A landscape with many valleys, sampled at points; each row gives a point and its height.
A ball rolls from a point to the lowest of its 2 nearest points, and stops where none of them is lower. Distance is the straight distance between rows; heights are no part of it.
(589): [131 179 119 112 113 173  69 126 132 134 118  92 154 113 148 130 120 148
 129  84 192 148 142 133  93  92 126]  height 385
(2192): [117 132  81 116 162  40 135  87  94 124  92 139 142 128 119 110 124 176
 129  89 161  76 150  93 116 148 141]  height 595
(479): [148 166 140 144 142  74 160 160 139 109 123 120 135 170  51 112 170 137
 101 135 125  88 109 105  68  94 123]  height 206
(877): [131 157 151  83 105 171  96 163 125 158 154 111  83 139 127 102  87 119
  91 113  77 155  84 181 122 124 114]  height 88
(1144): [171  76 144 141 140 143 144  96 145 125 126 131 108 113 137 131 141 101
 143  74  99 150 117 145 123 148 142]  height 229
(542): [160 100 123 141 163 198 131 161  90 119 128  80 107 142 165  93 148 113
 132 126 117 142 143  78 114  72 126]  height 181
(1016): [127 176 159 142 103 127 104  88 130 143 128 123 176 183 140 148 147 162
  98  74 175 108 157 147 158 155 101]  height 169
(1290): [118 157 175 149 152  54 143 160 182  59 105 138 150 140 103 160 113  96
 120  96 106 130 119 154 120  83 186]  height 70
(1882): [126 121 115 139 111 121 117 141  85 156  86 174 137 134 182 182 110  93
 149  97 108  93  77 168 119 145 107]  height 386
(196): [146 140 123  95  72 155 146 136 166 113 162 109 126 101 141 153  94  89
 145 198 125 181 149 158 136 132 125]  height 286
(1116): [161 126 118  98 132 148 153 214 128 158 142 117  89 103  73  83 132  87
 133 162  82 155 116 161  89 135 121]  height 145
(1707): [130 142 127 145 117 118  96 193 102 120 110 146 149 148 157 159  88  74
 106  90 102 126  85 203 125 133 105]  height 365
(1189): [129  83 133 116 147 138 113  84 144 156 169 181 107 136 138 151 124 169
 124 109  98 117 131 149 158 176 123]  height 354
(678): [ 94 169  70 155 125 169 108 163  86 179 114 122 125 177 110 167 146 132
 125  99 100 106 134 185 128 104 119]  height 302
(1054): [118 184  94 131 125 171 117 193 109 164 105 138 135 119 102 139 158 132
 123 135 143 106  98 143  65  89 108]  height 294
(497): [ 85 163 126 119 137 125  97 144 122 152 151 104 132 185 126 109 114 148
 105 131  88 101 106 111 169  96 127]  height 193
(1814): [146 131 167 104 130  83 120  94  96 151 110 162  88 180 141 170 164 175
 134 105 124 100 122  75 125 132 128]  height 366
(1945): [127 123 162  99 115  67 105  93 190  78 131 166 125 122 143 189  94 138
 131 147 136 119 101 111 109 130 143]  height 125
(2230): [181 109 125 173 123 208 126 157 115 114 134 104 136 160 145 138 152  85
 124 127 114 128 138 124 102  99  82]  height 132
(543): [108  99 195 148 158 105 109  65 171 103 124 140 142 114 107  82 150 167
  95  80 159 144 121 105 170 177 141]  height 326
(904): [121 147  84 136 168 162 163 195  91 134 101  62 108 147 126  93 142  96
 117  89 122 169 150 162 123  92 156]  height 240
(701): [155  65 118 101 130  82 126  84 142 148 174 149 123  67 124 115 119 155
 158 187 192 136 156 101  91 174 134]  height 388
(900): [166 106  84 107 114 119 110 189  70 165 122  91  82 129  90 148 115  80
 176 119  86 185 150 204  87 117 155]  height 249
(1941): [ 97 155 102 109 161 161 121 150  55 134  89  98 145 131 177  98 128 169
 124 112 187 120 179  95 155 103 121]  height 732
(1045): [143 115 118 152 114 161 165 116 148 127 163 138 136 151 120 156 152 118
 133 170  97 119 160 138 158 141 114]  height 149
(1089): [147 110  77 115 146 165  89 150  71 117 126 115 104 120 134 152 140 164
 149 113 183 168 216 149 105 119 133]  height 694
(2099): [141 126 117  84 105 104 107 116 150 191 172 164  97  79  65 131 118 161
 144 133 100 138 100 163  95 161 135]  height 45
(783): [136  95 139  97 140 198 111 159 126 172 158 190  88  91 149 173 129 156
 156 158  98 143 112 133 113 116 118]  height 283
(1678): [117 174 122 109 136 163 147 192 124 182 131 147 121  70  79 103 163 151
 136 163 138 134 118 132  89 104 130]  height 236
(570): [109 157 168 166 108 144 145 100 150 152 136 109 150 138 127 149 179 125
 168 159 136 135 165  77 166  83 162]  height 671
(1154): [154 118  96 127 117 134  74 155  58 162 129  71 111 128 138  96  93  91
 151  79 109 161 148 192 100 117 147]  height 230
(501): [ 71 163 167 136  96 100  86  94 125 146 114 121 186 132 166 102  98 134
 131 107 151 105 115 140 204 153 123]  height 327
(1754): [123 142 106 153 134 113 151 108 120 187 160 133 139 133  57  92 180 164
 127 115 103 100 152 146 139 154 136]  height 761
(563): [116 211 119 120 103 154 112 155 117 132  97 115 165 115 126 131 142 149
 109 130 201 121 123 129  80  98 102]  height 343
(278): [142 127  87  75 162 122 164 232 116 120 130 100  67 127  94 104 111 104
 114 164  84 161  98 136  78  99 136]  height 113
(1008): [162  65 118 141 138 116  98 128 127 106 168 161 139 129 164 145  95 106
 141 158  93 104 132 124 129 153  97]  height 331
(837): [147 106 179 172 116  94  90  88 127 168 133  96 128 139 103  83 160  95
 161  70  87 129  98 118 136 131 161]  height 189
(362): [131 161 131  92  65 103 109 112 172 140 181 126 130 124 108 191 102 131
 151 182 121 165 157 151 138 121 147]  height 265
(9): [ 68 123 151 137 141  54 177  80 163  46  82 154 140  81  98 101 126 134
 103 167 162 124 115 100 132 148 156]  height 535
(2102): [133  93 136 115 128  95 196  99 157 139 104 163  98  74  61 138 169 136
 162 151 116 146 110 132  99 157 154]  height 451
(1579): [146 140 141 145  70 147 123  92 134 198 136 125 141  87 119 132 159 108
 168 131 157 134 119 135  96 139 124]  height 173
(1463): [ 75 121 148 155 142 138 161  88 177 114  77 148 144  55 157 135 144 110
 150 107 171 158 117 128 155 137 183]  height 399
(905): [ 96 139 136 133  91 141 184  88 129 119  86 115 140  84 173 108 132  95
 126 138 167 156 112 141 166 166 137]  height 450
(1227): [159 149 160  79 150 123 185 200 122  99  99 168 100 101 104 154 152 150
 108 142 154 163 130 154  87 125 129]  height 285
(1436): [133 139 146 125 106 123 122 155 152 170 110 184 132  59 100 164 136 113
 167 140 129 124  70 159  58 121 133]  height 186
(1786): [ 79 181 123 116  93  94 114 106 123 163 129 100 125 141 124 127 123 142
 145 159 118 107  95  81 146  92 149]  height 148
(1759): [136 143 112 170 149  96 152 149  91 115 113  99 172 132 117 116 161 117
 155 140 167 113 196 109 118  94 154]  height 678
(1802): [132 126  54 176 118 142  61 160  83 136 133 119 123 202  82 180 145 121
 141 109  99 102 168 186 111 110 105]  height 325
(1291): [133 112 159  86  96 139 137 115 126 161 161 136 101  78 154 120 103 119
 143 141 123 189 139 181 157 178 148]  height 360
(1465): [123 175 172 130 104 128 116  89  97 173 115  93 147 163 137 101 167 158
 121  87 160 118 128 105 156 124 120]  height 223
(1816): [139 124 135  99 112 163 135 137 132 110 172 113 123 119 157 115  86 119
 107 154 112 177 161 179 172 157 126]  height 320
(1104): [108  82 213 180 126  67  93  62 168 100 109 164 128 108  70 109 165 113
 130 140 112 132  80  94 118 173 135]  height 234
(1280): [191 103 104 141 123 161 111 131 132 128 198  88 132 144  84  74 125 113
 116 139  91 132 176 154 113 150  96]  height 175
(1692): [175  98 176 145  98 127 161  83 207 138 126 166 140 116  89 199 167 102
 163 127 163 134 126 168  69 159 121]  height 83
(763): [102 138  78  87 145 141 115 147  64 127  93 121  94 146 190 158  90 143
 132 104 123 137 146 129 145 101 141]  height 279
(1995): [ 98 172  96 112  51 154 129 107 131 200 157  93 109 145 111 161 107 109
 143 161  75 140 110 157 141 104 137]  height 259
(1223): [ 87 106 128 100 132 158 132 126 114 188 130 185  90  79 154 156 118 144
 162 132  81 135  91 147 152 135 151]  height 227
(141): [110  88 113 178 153 128 106  97 172 119 112 168 184  93 188 163 104  96
 182 131 180  91 162 105 121 125 141]  height 335
(1395): [123 174 138 101  93 110  51 158 154 122 185 124 137 159 117 165  78 133
 117 149  92 147 133 171 149 111 134]  height 245
(1365): [130 135 131 144 141 118 150 166  92 103 128 155 145 175 140 118 141 144
  84 182 131  72 120  80 142 134  67]  height 296
(624): [ 94  71 150 138 149 140 100  69 175 128 111 165 102  63 159 147 133 129
 175 136 143 142  93  61 123 122 165]  height 679
(1981): [ 95 146 118 129 181 150 112 157  77 138 127  56 165 152 134  64 128 164
 129 102 152 128 190 112 192  91 140]  height 743
(322): [177 144 139 107 102  58 165 116 136  97 135  79  99 188  92 147 150 111
 120 144 102 142 133 107 108 112 145]  height 303
(764): [129 142 136 121 146 117 103 188 111  99 138 158 150 127 144 146 107 137
 114 148 139 131 153 153 137 127 123]  height 448
(1794): [119  82 108 138 127 187  99  74 163 158 142 139 134  63 166 120 117 127
 157 133 157 120 105 105 107 135 129]  height 655
(2042): [161  91 145 139  87 140 168  72 157 181 130 146 123  98 118 176 173 112
 182 137 160 148 138 146 102 162 135]  height 122
(1617): [124  70 147 105 116 115 179  74 130 151 118 145  72  75  90 108 160 123
 155 148  98 179 102 132 148 192 152]  height 429
(426): [125 112 145 143 142 193 154 142 112 153 131  74  96 122 144  63 146  94
 133 132  89 156 107 100 145  93 146]  height 226
(432): [139  89 119 129 180 148 134 107 126  78 120  89 123 139 185 111 106 129
 130  68 126 150 169  81 171  96 160]  height 471
(308): [ 90 154  79 127  93 148  88 132  95 162 107 138 153 113 184 158  78 104
 148 115 128 113 113 181 134 132 122]  height 411
(2039): [166 114  88 132 118 131 180  68 156  79 114 120 120 173 122 176 142 133
  94 101 118  95 114 107 111 138  94]  height 503
(617): [143 117 175  97  93 127 172 106 123  88 108 129  99 104 147  82 129 118
  80 155 151 159  77 104 140 181  90]  height 408
(960): [105 125 140 103 127  92 137  63 154 145 145 172 117 146 131 178 140 186
 129 127 145 120 154 122 171 172 143]  height 310
(1193): [103 100 167 152 124 112 107  90 133 148 108 185 105 165 169 185 140 118
 164 127  73  93  90  85 172 129 129]  height 392
(1217): [164  55 138  99 128 142 165  72 149 143 118 150  87  99 153 174 148 131
 166 120 144 160 110 121 102 154 142]  height 178
(2221): [108 141 142 129 141  75 106 122 171  90 114 153 131 155 142 188  97 118
 139 105  87 108 106 115 142  98 165]  height 92
(1088): [162 123  78 118 136 132 147 113  99  79 101 137 124 175 146 156 115 152
  73  90 155  87 118  88  98 136  64]  height 481
(1854): [111 112  84  90 153 178 106  80 136 125 147 103 114 118 172 133  82 171
 119  77 143 158 182 155 154 131 153]  height 384
(510): [128 149 148 134 111  95 118 107 130 100 138 134 156 192 150 149 113 136
  93 118 125 102 136 122 173 152 103]  height 221
(2009): [174  77  96 130 153  94 105 107  94 118 147 151 128 144 145 142 130 152
 154 161 157  85 187  73  91 146  97]  height 334
(1259): [126 121 117 163 134  69 176  86 139 120 136 119 164 105  92 119 160 130
 163 156 158 120 192 114 132 136 168]  height 672
(995): [ 91 150 124  92 124  72 142 159 125 136  98 145 109  76 129 123 102 115
 137 141 104 141  58 145 119 120 169]  height 225
(244): [138 153 102 128 135 108 209 125 124  87 108 119 153 131 105 109 141 139
  76 109 163 133 161 163 149 170 118]  height 446
(1887): [131  90 129 146 148 131 104 109  95 155 102 128 150  73 197  98 110 106
 167  67 163 132 130 138 130 147 151]  height 141
(804): [129 152 178 155 135 104 119 135 132 152 103 101 120 147 109  97 164 106
 130  77 103 125  71 112 119  97 160]  height 171
(1112): [140  71 111 117 160 123  71 100 115 140 107 152 133  93 215 140  86 125
 170  87 183 113 141  94  98 138 132]  height 185
(1166): [132 121  93 119 101 160 209 128  92 139 110 115 123  98 155 105 123  86
 128 153 127 150 132 177 150 170 112]  height 494
(536): [110 129 136 139 132  69 165  96 184  40 123 123 184  89 108  90 103 126
 101 155 192 122 154 116 128 142 141]  height 546
(955): [107 141 110  83 159  88 182 124 119 117 131 109  85 124 107 110 147 176
 119 143 106 150 148  99 164 120 183]  height 510
(1975): [129  96  93 144 149 162 142 113 120 151 142 131 133 104 153 170 144 130
 185 139 136 144 201 114 147 109 164]  height 299
(2005): [198 117 164 121 124  64 132 148 118 105 137 115 102 189 100 150 139 107
 113  98  83 138 113 140 103 128 125]  height 309
(1964): [ 69 167 123 132 128 167 171 161 165 147 125  99 128  98 105  78 126  92
 119 147  91 155 110 157 178 119 162]  height 170
(373): [102 121  93 119 164  79 117 116 105 150 130 145 148  82 118  78 118 172
 137 110 147 102 139 124 134 157 148]  height 613
(864): [135 133  67 110 134 180  95 136  51 103  95  93 119 145 164 124 120 163
 106  94 199 141 188 129 109 120  98]  height 713
(1606): [151 161 117  91  74 206  92 127 149 145 161  78  95 137 117 124  82 107
 108 118  96 168 134 194 109 120 113]  height 157
(1355): [130 152 123 101 127 192  79 107 144 157 160 104 132 107 140 131 123 170
 134  94 179 173 182 160 125 121 146]  height 428
(243): [144  70 122 144 120  86 127 101 139  93 132 164 158 104 162 121  86  99
 122 134 138 102 106 143 133 194 103]  height 356
(23): [163 131 161 149 153  90 113 127 113 122 117 169 151 146 110 137 164 164
 115 100 174  79 140 106  77 134 100]  height 262
(1628): [154 101 152  87 119 113 176 115  82 120 113 146  83 115 154 116 154 151
 120 171 142 135 107  85 128 161 105]  height 368
(1978): [ 86 115 130 128 119 159 106  82 140 134 158 105 130 117 116  51 110 156
 103 155  97 104  85  89 171 141 102]  height 604
(1997): [ 98 122 123 131 160  68 140  66 151 100  90 159 155 119 144 127 121 167
 119  97 193  85 145  91 133 157 139]  height 578
(103): [127 144 104 121 104  84 154 114 122 100 117 151 169 113 138 120  97 129
  87 121 172 110 118 174 130 194  95]  height 400
(2195): [149 150  97 122 119 136 148 193  67 110 103  68  98 177 128 138 137  93
 117 124 138 180 165 172 120 111 132]  height 274
(896): [ 87 169 144 154 128 174 154 115 130 144 102 140 161 135 171 161 165 145
 146 139 172 115 166  97 174 105 139]  height 680
(1038): [117 134 173 142 108 111 123 161 141 173 120 172 130  63  84  81 146  97
 140 151 107 126  61 154 106 160 126]  height 237
(84): [145 114 147 131 123 122 193 129 170  79 105 183 160 112 132 208 136 112
 134 166 179 125 150 166  93 146 115]  height 551
(778): [105 130 146 134  87 136 181  75 149  92 113 102 134  97 122  62 142 112
  95 175 159 154 116 106 172 180 112]  height 443
(2202): [168 153 152  79 101 111 117 129 123 119 126 134  90 176 129 191 129 147
 105  95 111 152 107 152 107 129 120]  height 323
(405): [127 114 138 104  98 121 108  90 194 174 144 187 113  75  96 178 126 147
 158 142 129 128  72 143  84 147 131]  height 129
(958): [102 142  79 125 137 127  79 135  65 122  94 107 135 191 181 147  81 126
 117  75 121 105 156 142 161 117 114]  height 312
(1204): [188  74  75 107 114  78 130  81 127 117 151 130 136 112 116 152 116 137
 154 164 173 113 160 124  65 170 110]  height 358
(943): [156 103  94 126 117 123 130 135 110 168 138 104 105 119 115 171 124  88
 195 116  77 168 157 165 117 101 180]  height 261
(1600): [149  84 152 179 134 149 129 103 118  96 116 141 150 168 192 133 129  97
 127 115 129  90 130  71 158 133  85]  height 214
(336): [150  94 149 111 148  70 151 146 130 110 140 154 113  68 101 128 138 132
 178 200 139 131 144  80  71  93 166]  height 701
(1475): [ 88 147 140 107  74 120  91  58 147 164 154 105 121 113 147 130 105 149
 155 153 128 138 115  85 163 115 151]  height 199
(1776): [155 147 136 163 117 167  87 181  86 112 121  99 149 200 146 131 131 105
  94 120 140 111 122 112 112  91  68]  height 78
(1787): [118 159 124 141 129 148 156 127 113 104  87 169 154 169 172 204 149 145
 112 121 178 100 171 125 144 132  98]  height 690
(1155): [119 142  69 101 133 138  76 154  56 164 145  83  63 186  85 126 115 169
 116  96  85 153 167 192 121 106 143]  height 287
(313): [154 114 149 112 164 120 169 173 112  84  74 184 115 107 153 171 135 132
 117 115 159 122 108 114  78 109 118]  height 257
(1855): [121 121 116 129 130 127  94 100  78 183 171 106 157 110 119  47 122 169
 139 131 144 108 158 125 151 159 115]  height 634
(954): [ 85 149 117 107 124  86  76 132  85 145 102 150 163 116 195 127  66 139
 143 109 159 106 139 141 163 150 129]  height 372
(2236): [106 130 114 155 173 170  85 167  80 180 147  72 148 127 116  72 138 142
 158 101 114 131 168 122 152  73 156]  height 748
(1017): [131 133 169 142 114 103 105  84 168 133 184 119 173 128 114 109 142 153
 140 145 172 135 193 122 172 154 139]  height 656
(671): [105 132 145  91 119 145 103 131 126 170 150 142  78 117 140 129  95 137
 129 117  56 144  74 155 146 119 147]  height 160
(998): [140 120  72 185 140 115 118  95 145 104 123 108 191 140 118 125 127 115
 142 102 137  77 155 117 112 122 120]  height 350
(429): [ 95 127 144 108 152  54 177  96 141  74  93 130  94 120  94 108 148 156
 106 142 118 140 105  81 149 135 172]  height 524
(1086): [100 148 105  99 162 104 193 156 106  98 109 128 125 111 135  92 128 153
  91 138 142 141 143 127 171 142 146]  height 484
(1661): [ 83 179 110 115  71 148 154 101 172 174 130 102 110 116  91 114 117 101
 125 129  77 143  78 174 155 139 147]  height 231
(1803): [117 172 206 151 151  85 128 195 163  64 111 124 166 146 109 110 111 105
  88 110 142 126  96 125 123  78 140]  height 91
(104): [106 133 164 138 140  88 139 130 118 149  99 174  98 161 127 168 163 137
 140 133  83  88  77  85 136 111 139]  height 381
(1443): [157  91 141 176 101 125 165  90 126 107 142 115 154 143 148 122 154  86
 141 163 122 115 142 110 153 157 106]  height 183
(1559): [130  71  95 153 174 146 112 125 141 133 144 157 160  73 170 151 113 117
 182 130 176 135 199 142 130 137 157]  height 317
(1815): [112 141 152 157  98 102 121 148 135 144 123 122 156  87 117  81 128  81
 151 172 126 117  76 116 113 118 133]  height 277
(561): [174 125 153  61 116  78 144  93 114 131 124 145  76 155 118 172 151 182
 118 105 136 145 122 119 100 155 132]  height 344
(2014): [143 150 172 144 128 129 136  74 170  80 111  74 158 142 124 105 154 145
 108  84 190 135 150  74 134 101 135]  height 405
(1058): [116 127  88 115 144 162  53 100 114 117 123 110 133 163 174 153  76 161
 120  53 145 120 174 139 144 116 120]  height 340
(1243): [169  89 138 134 131 130 110  96 107 161 147 172 130 138 146 147 157 162
 137 135 172  92 143 102  96 170  85]  height 304
(520): [109  83 152 120 108 144 134  60 137 162 138 116  88  68 143  91 119 111
 158 118 104 184 119 145 163 169 172]  height 398
(1348): [133 168  86 127 105 156 133 126 128 124 137 117 135 164 114 163 148 146
 117 168 134 105 145 113 110 107  97]  height 90
(855): [115 162  62 152 166 106 162 176 121 139 113  75 128 164  72 113 157 109
 129 107 109 128 141 140  98  81 165]  height 205
(17): [144 100 162 161 144  80  72 162 121 120 169 167 169 132 128 102 108 113
 141 151  98  82 118 118 130 138 107]  height 318
(1341): [125 119 126 117 126 110 183 155  91 115 108 148 103 138 133 110 147 128
 100 191 112  97  66  82 121 137  88]  height 330
(524): [136 190 182  90 128 133 157 181 160  98 119 158 126 109 102 125 138 153
  68 122 161 158 113 156 116 136 120]  height 315
(507): [144 127  77 105  94 173 177 146 121 113 115 141 134 114 144 171 110 100
 117 157 140 143 133 196 114 166  86]  height 527
(1292): [118 167  91 132 102 186  86 198 120 107 156  93 147 164 106 105  87 115
  72 146 123 138 142 198 137 126  75]  height 284
(1848): [ 75 130 126 161 146 114 141 149 192 120 127 133 128 108  79  94 124  86
 122 134  50 134  69 150 164 123 168]  height 106
(562): [ 96 135 118 140 154  67 129 105 160  63 113 135 188 123 119  98  96 152
 100 127 168  78 139  97 149 136 120]  height 559
(1042): [162 135 151 112 167 122 118 198 120  88 161  95 108 180 106  88 127 141
  77 136 111 145 130  93 124  93 114]  height 162
(1965): [104 125 190 152 121 158 105  80 161 108  95 118 135 121 170 121 140 117
 130  98 142 137  82  77 155 109 139]  height 298
(233): [ 89 119 119  96  84  81 117  36 136 164 159 133 118 126 159 160  96 156
 157 159 143 132 157  98 181 162 151]  height 258
(446): [133 149 215 132 137  70 114 198 128  90 125 128 132 164 131  99  97  94
  73  97 114 144  64 129 150 119 124]  height 121
(725): [ 96 133 130 150 132 162 131  92 117 173 135  46 122 139 120  47 136 117
 139  98  91 133 116 110 169  95 162]  height 264
(128): [116 132 140 168 167 109 128 205 144 142 147 151 149 111  88 100 134  93
 139 141  77 119 112 162 133 114 152]  height 67
(87): [102 152 155 112 172 118 100 184 111 119 158  78 121 217 127  87 115 161
  81 136 106 116 111  72 168  79 109]  height 194
(1258): [ 92 106  89 115 162 182 136 103 110  97 111  94 115 146 202 106  69 136
 102  90 100 116 133  93 188 102 130]  height 449
(1862): [158 119  87 148 171 140  95 174  94  88 119 113 140 135 111 133 151 145
 141 117 170 133 206 119  88  91 133]  height 684
(1437): [165  68 181 166 123  73 100 100 152 114 140 134 116 107  87  81 144  88
 146 123  78 130  83 109 111 157 139]  height 207
(996): [119 160 141 135 147 146 148 173 143 119 111  90 112 162 123 108 140 104
  91  96 105 135  71 112 122  80 132]  height 135
(1956): [183 131 186 165 106 163 153 137 180 128 129 151 137 133 101 163 180  90
 143 132 123 131 119 142  89 127 110]  height 48
(1650): [116 145  54  86 134 135 135 146  94 163 141 109  81 150  90 124 111 154
 105 120  72 124 117 170 113 126 132]  height 252
(944): [132 143 117 146 156 168 112 144 103 169 151 111 134 145 100 105 168 164
 130 100 120 125 173 128 132 105 136]  height 753
(2020): [150 129 117 110 172 117 125 251 102 105 146  74  78 180 100  98 115  94
  96 136  98 179 125 143  95  89 131]  height 136
(1051): [168  97  98 114 111 144 181 155 122 103 104 165 141 105 132 196 132 109
 152 179 161 129 138 164  73 147  88]  height 542
(953): [153 132 170 125 129  95 151  64 154  96 128 103 131 144 122 111 150 155
  98  73 173 157 154 117 149 158 145]  height 376
(1907): [143 133 131  96 110 178 146 149 135 205 149 165 101  60  78 113 155 146
 150 157 123 145 117 147  92 153 113]  height 156
(929): [ 93 104 215 163 139  47 102  56 158 108 102 171 150 116 102 108 155 148
 123 114 170 114 114 105 137 178 141]  height 267
(908): [155 114 104 116 104 157 179  58 156 107 130 114 104 154  98 111 137 140
  66  95 110 117  98 129 129 177  85]  height 526
(1312): [159 123 199 177 145 153 132 161 184  99 129 131 139 116 109 130 170  88
 143 130 115 141 123 108 106  81 147]  height 17
(694): [131 135 148 157 120 105 144 131 156  81 150 172 169 157 116 139 131 135
  87 171 131  83 127 120 142 159  79]  height 260
(238): [ 82 169  99 147 112 168  52 224  93 141 164  74 137 175  99 110 106 119
 120 173 129 152 170 187 155  90 112]  height 324
(1165): [103 189 103  70  87 136 140 174 109 150 110 111 107 101 138 128  97 112
 115 157 126 153  80 165 108 118 129]  height 174
(105): [144  79  97 133 108 176 143 104 124 198 174 132 103  97 115 171 131 120
 194 153  84 156 171 141 129 117 144]  height 276
(1134): [130 130 154 163 138 133 169 149 154  88 123 103 143 136 104  68 141  93
  88 116 113 133 107 123 155 132 117]  height 65
(1797): [140 115 175 104 111  95 142 107 199  40 107 141 100 112 130 169 106 108
 118 149 116 149  71  89  96 103 144]  height 154
(1286): [114 163 108  85 107 143 140 140  78 147  99 102 107 115 179 132 117 129
 133 139 146 149 117 120 128 106 139]  height 233
(1578): [184 105 146 142 138 139 148 151 157  87 161 123 147 115 102  81 131 106
 105 130 132 148 164 144 122 156 108]  height 133
(66): [107  99 117 141 128 170 152  88 125 132 119 154 105 171 189 187 127 120
 145 141  76 100 121  96 180 121 115]  height 406
(1479): [128 110 137  93 133 110 152 131 157  91  99 145  92  83 137 135 112 116
 125 132 106 151  63 118 112 126 149]  height 190
(190): [146 154 174 168 155 132  82 200 153 125 146 125 157 143 103 131 145  97
 137 103 103 136 136 153 115  78 152]  height 42
(402): [116 106  70 156 138 130 104  92 137 108 109 109 180 103 178 125  94 106
 174 138 165  87 160  71 115 103 130]  height 353
(1363): [138 144 136 154 155  94 139 153 125 155 119 169 140 120  67 126 178 148
 138 124 124  83 115 123  71 112 133]  height 232
(1321): [132 146 181 151 131 164 106 118 132 105  96 120 153 169 179 132 136 132
 106  82 159 102 106  63 153  91  97]  height 251
(299): [108 123 127 119 112 187 153  85 137 126 152 119 107 134 121  59 105 155
  53 116  96 120  94 145 167 180  84]  height 564
(2168): [164 149 103  98 106  98 164 170 121 106 134  57  85 202  96 144 124  80
 109 136  87 174 138 161 115 113 136]  height 293
(332): [105 115 144 154 117  55  97 133 144 120 158 132 155 105  93  75 102 101
 145 185  86 102  85 110 143 135 139]  height 301
(1588): [132 128  72 180 131 103 108 144 115 123 128 121 165 178 116 168 125  92
 151 128  91  79 146 142 116 107 120]  height 336
(1536): [107 164  81  91 119 114 178 158 123 176 129  98  81 151  62  90 126 118
  98 136  69 119  71 163 109 140 123]  height 215
(375): [163 163 140 149  67 160 116 158 135 181 150 108 145 115  89 111 149  77
 149 149 127 135 133 165  94 131 103]  height 217
(1214): [141  88 150 111 164 116 116 135 118  99  81 181 111 107 208 164  99 121
 140  95 145 115  97  81 106 120 127]  height 224
(1282): [125 137 145 164 116 106 131  95 149 141 159 105 161 124  85  99 164 137
 152 170 141 108 160  74 142 111 142]  height 665
(127): [145 100 150 120 133 121  83  97  95 145 190 104 155 137 153  85 115 161
 143 144 158 134 205 110 173 160 118]  height 647
(1878): [ 99 134 107 131 159 115 123 137 103 125  72 190 150 147 194 208 118 138
 163 126 176 101 205 120 147 127 124]  height 697
(2030): [104  86 109 132 125 159 124  86 130 142 146 147 116  91 152 107 117 135
 146 169 106 106 103  87 150 140 117]  height 632
(1666): [ 86 134 177 147 154 164 133 111 176 107  83 131 130  83 150 113 147 121
 125  67 132 163  93 116 165 109 180]  height 352
(2220): [141 108 167 114 147 197 156 146 155 131 142 167  84 110 122 140 173 154
 122 162  97 134  99  91 123 114 114]  height 329
(1046): [135 166 110 106  81 144  51 129 134 129 161 114 135 151 127 155  84 139
 107 107 126 142 135 194 114 133 106]  height 211
(1459): [142 169 147 143  81 176  99 175 149 134 170  92 162 152 107  85 113  91
  94 160 114 131 125 169 134 130  78]  height 256
(1777): [155 124  76 128 118 186  89 166 116 104 166  98 138 123 107  98 102 122
 111 142 135 150 180 182 109 136  94]  height 228
(867): [159 149 124 151 152 134 142 107 146  87 124  92 154 167  94 111 167 166
  96  90 160 100 157  74 104  98 115]  height 430
(1662): [132 122 130 128 116 146  84 124  43 191 128 110 130 115 177 100 111 126
 154  85 145 145 155 172 135 147 132]  height 195
(1951): [161 102 104 133 150 157 113 126 121 123 118 148 125 124 145 156 130 130
 128  75 127 121 126 143  96 128 116]  height 263
(807): [125 143 101 119 125 128 119 184 134 121 113 172 138 105 125 143  92 108
  96 116 101 104  52 181  92 137  97]  height 332
(1354): [130 187  74 113 130 105 152 161 152 127 126  72 115 166  53 102 141 127
  88 127 106 115  98 128  81  99 133]  height 182
(880): [126  98 143 157 149  96 181 150 151  82 124 196 149 105 103 143 144 118
 127 197 121  85 115 119 111 140 109]  height 288
(1005): [ 68 190  91 135  95 147 121 140 106 209 127 118 121 159 126 181 130 125
 148 129  92 116 112 153 150  86 146]  height 278
(921): [125  96 190 135 163 130 150 160 151  81 122 204 113 114 144 152 144 139
 116 177 113 116  99  86 137 125 112]  height 311
(1446): [ 79 172 175 121  84  95 126  94  78 176 100 117 142 141 158  96 140 147
 124 131 151 118 100 111 187 155 125]  height 273
(434): [118  79 116  93 181 147 106 108 147 141 174 175 111  94 157 135 108 191
 130 136 154 137 167 121 154 161 141]  height 397
(875): [146  87  66 117 167 128 125 154 136 111 113 173 120  99 124 162 100 126
 138 104  85  98  82 151  80 123 125]  height 295
(1480): [104 131 123 110 177 131  81 163 128 126 143 191 142 118 153 158 110 184
 137 140 149 114 177 119 147 123 132]  height 431
(1896): [ 98  99 118 143 154 174 153 119 127  99 127 112 107 177 181 125 106 113
 108 132  64 108 115  82 197  98 121]  height 425
(722): [168 129  98 142 145 187 122 117 127  80 128 103 141 182 137 144 131 155
  78  81 159 114 158  97 116 103  82]  height 455
(2086): [119  71 130 136 141  89 145  76 165 117 107 152 112  41 109 126 142 123
 185 166 155 131 112  69  70 116 173]  height 693
(2132): [129 159  88 136 115 186  91 191  91 116 144  84 112 198 110 135 139 132
 100 173 131 125 144 121 107  79  78]  height 5

For each start below, name the point where the ball stops.
(299) => (1134)
(998) => (1312)
(127) => (2099)
(1896) => (1354)
(1051) => (1016)
(1882) => (1312)
(244) => (2099)

Call two points neighbours if one is among the 2 nearest of the other. Go from one point of each pair to the other, from neighbour to neighbour, staying as low as possible. Name the highest point that can't be avoided.
(1786) and (278) => (87)
(2132) and (877) => (308)
(1016) and (877) => (2220)
(1134) and (2132) => (238)
(1312) and (1134) => (1292)
(1165) and (1290) => (995)
